The views of a scene show one set of named points, each view turned or mirrored, shifted and resized as a whole, with a little noise and some points left out.

Scene 1
View 1
Z862: [ 27  -3 -25 -58 -20 -30 -18   1  -6  28   1 -12 -38  48  25   6 -26  18
  29  18  41]
Z284: [ 39 -15 -10 -13 -14  -5 -41 -24  -4  16 -19 -15  20  37  -2 -20   1  43
   3  23   8]
Z70: [ 53 -12   0  69  -5  22 -59 -30 -15  16 -17 -21  55   5 -36   7  68  35
   2  21 -22]
Z651: [ 34 -21 -24  -5   7 -12 -42 -14 -16  16  -6  -7   3  50   5 -13  23  44
   6  21  11]
Z43: [ 26 -19 -22  -4  24 -13 -41 -13 -18   0  20   4 -12  55  -1  -5  45  52
  -1  22   1]
Z304: [ 41 -11 -21  16 -11  -6 -42  -6 -18  34 -14 -18   5  27   0  14  24  17
  25  15  18]
Z147: [ 48 -29 -10  30  -8  10 -59 -31 -11  17 -40 -21  59  31 -10 -38  26  55
 -10  24  -8]
Z618: [ 42 -17  -8 -22 -26  -7 -40 -25  -1  22 -36 -19  31  40   6 -34 -17  46
   0  25  13]
Z281: [ 42   2 -19   1 -28 -10 -34   2 -11  41 -15 -24  -7  19   4  27   3   0
  41  13  32]
Z7: [ 44  -6 -11  33  -6   5 -46 -13 -17  23  -5 -18  17  19 -15  20  44  22
  19  17   3]
Z599: [ 40   5  -6 -28 -38 -11 -25 -11   1  31 -16 -24  -1  22   1  10 -20  12
  27  19  25]
Z192: [ 24 -14 -15  -8  26 -10 -40 -20 -14  -9  32   8 -11  53 -12  -5  49  57
  -7  25  -9]
View 2
Z862: [ 15  54 -49  23  12 -56  -4  44 -29 -58  -3 -13  27  36  13  -3 -40 -45
   4 -23  29]
Z147: [ -4 -49   5  32  43   8  53 -54  60   1   9 -15 -11 -46  19  16   3  -6
  65   7  11]
Z43: [ 25 -33   2  24  14 -25 -13   8  -6 -38  28 -17 -27 -25 -34  40 -17 -18
  33 -43 -10]
Z284: [  2  -9 -12  28  31 -16  29 -10  20 -24  -4  -4  -1 -19  18   5 -18 -12
  32   0  14]
Z281: [  4  25 -44   0 -24 -17  35   8   6  -8  -5 -40  20  18  19 -22  -3 -49
  15 -48  44]
Z304: [  9  -5 -28   6 -11  -8  31  -9  19  -5  11 -42   3  -3   4   1   3 -43
  31 -47  28]
Z192: [ 29 -43  16  22  12 -23 -20  16 -14 -34  19  -7 -36 -38 -41  40 -17  -5
  27 -45 -21]
Z618: [ -3   4 -18  38  49 -18  36 -16  27 -28 -12   1  11 -11  39  -2 -24 -12
  38  24  22]
Z651: [ 14 -14 -17  31  28 -26   9 -12  19 -37  27 -26  -6  -9  -7  30 -16 -33
  45 -24  10]
Z7: [  7 -27  -9  -5 -27   6  34  -7  16  14  -2 -35 -14 -26  -6  -7  15 -23
  24 -55  18]
Z70: [ -2 -68  14  -4 -16  34  55 -40  47  39  -5 -33 -30 -61  -1  -5  34  -2
  44 -44  10]
Z599: [  2  33 -38  13   0 -21  32  20  -4 -17 -24 -14  23  12  31 -27 -18 -29
   8 -17  36]
View 3
Z599: [  2   0   0  21   7  15 -22  18  17 -21 -17  -1  -4  19 -25 -27   1  12
  -2   2  22]
Z7: [ 10  -8 -26 -13   4   8  -3   4   6   8 -28   3   0   8  -4 -30   5   4
 -19  -8  16]
Z70: [  9 -34 -37 -41  10  -9  19  10  -1  22 -55   0  -1  -3  17 -47   8   5
 -26   1   7]
Z862: [  8  31  18  42  -5  20 -39   1   4 -34  -4 -13  -1  29 -39  -4  -1   7
   6   6  27]
Z147: [  7 -28   0 -21   8 -18  10  14 -15 -10 -66 -25  -8   6   9 -42   4  11
  -6  30   7]
Z43: [ 27  19 -11   7 -18  -3  -4 -26 -23  -2 -42 -18   5  14  -9  -3  12   3
 -19   8   8]
Z618: [  5 -10  16  15   7  -7 -10  19  -1 -37 -48 -25 -11  21 -14 -32   2  19
   4  31  15]
Z284: [ 10  -4   4  11   2  -4  -6   8  -2 -25 -44 -19  -7  19 -11 -26   7  14
  -3  21  12]
Z192: [ 33  23 -24  11 -22  -3   0 -31 -17  -2 -41 -13   5  16  -9   0  18  10
 -28   2   6]
Z304: [  1  -1  -3  -7   4  13 -17   7  -4   1 -22  -4   1  10 -11 -24  -2  -4
  -7   0  22]
Z651: [ 15   8   1   3  -9  -2 -11  -9 -18  -9 -38 -20   0  15  -9 -14   5   4
  -8  15  14]
Z281: [ -4   2  -1   7   9  25 -29  16  13  -5  -4   3   0  15 -23 -27  -6  -2
  -2  -8  30]
View 4
Z70: [ 55 -54  -4  61 -19 -16  35 -58  12 -67 -14 -19  58  30  66   0  -5  27
 -37   7  -9]
Z618: [ 25  -7  35  61  -7   4  12 -15  -6 -20  -9  14 -17  -1 -31 -21  -4  -1
  -5 -12 -36]
Z284: [ 37 -11  13  48 -13   0  12 -22   7 -26 -11   8  -4  -4 -16 -26  -5  -3
  -7 -15 -20]
Z862: [ 37  26 -16  -5 -25 -20  16   8   2   4  14  -8 -58 -29 -52 -42   1  -6
  14 -49  27]
Z7: [ 56 -27 -18  28 -27 -23  35 -34   6 -48   0 -27  10  13  27 -15  -6  21
 -23 -15  19]
Z43: [ 50  -7 -36  15 -27   1 -10 -33  39 -16 -11  11  29 -25  10 -44  -1 -15
   4 -35   9]
Z599: [ 42  -2   8  26 -17 -17  36  -1 -15 -25   4 -23 -52   2 -38 -19  -8  13
 -13 -26  10]
Z192: [ 60 -11 -45  21 -31  15 -15 -34  47 -27 -21   8  35 -23   8 -48 -11 -17
  -1 -35   9]
Z147: [ 27 -33  31  77  -5  -3  13 -43   7 -40 -16  17  39   9  28 -11   2   5
 -14   5 -45]
Z304: [ 36 -15  -4  22 -18 -34  33 -23  -1 -28  12 -14  -2  -2  14 -15   7  16
  -6 -21  15]
Z281: [ 37  -5  -3  11 -21 -43  49  -8 -15 -25  22 -27 -38   1  -8 -12   6  24
  -8 -26  29]
Z651: [ 35  -7  -8  28 -19 -10   3 -27  20 -16  -4  12  13 -19   2 -32   3  -5
   6 -29  -1]
View 5
Z281: [ 21  -7 -24  -5   3 -19  24  27  26 -14  11  14 -31  20 -17 -23  25  -9
 -17  13 -14]
Z284: [ 15 -20 -18   0  29  -1 -10   4   2   1  23 -17  -6  17 -18  10 -15  11
  -8  21   4]
Z862: [ 61  35 -25 -15  16  -8  29   9  12  -6  29  -5 -27  -2   3  23  29   8
 -21  -2 -17]
Z192: [ -3 -13   6 -15  17 -20  13   0   7  10 -14  -7  28  -6  -4  42 -24  29
  11 -12  33]
Z599: [ 38   0 -23   4  19  -8  11   6  25  -8  28   2 -22  21 -26  -2  22  -1
 -22  22 -18]
Z304: [  2 -23 -20  -8   6 -17  12  26  15 -10   2   5 -20  16 -14 -15   1   0
  -6  12   6]
Z147: [-22 -61 -20   3  32   3 -35  11 -12   1  15 -26  -1  25 -27  -7 -47   7
   3  36  19]
Z651: [  7 -15 -15 -15  19  -8   3  13  -2  -1   6 -13  -3   3  -3  15 -20  14
  -1   4  16]
Z70: [-53 -82  -4  11  10 -21 -12  17  21  -1 -20   8  13  35 -41 -27 -33   2
  12  29  29]
Z7: [-15 -39  -7   3   6 -24  12  16  30  -4 -10  15  -1  23 -28 -13  -2   3
  -1  14  13]

In a view up to two points have been moved. Name them for each view, in the order of its rows, or write none.
view 1: Z7
view 2: Z651, Z70
view 3: Z599, Z192
view 4: Z862
view 5: none
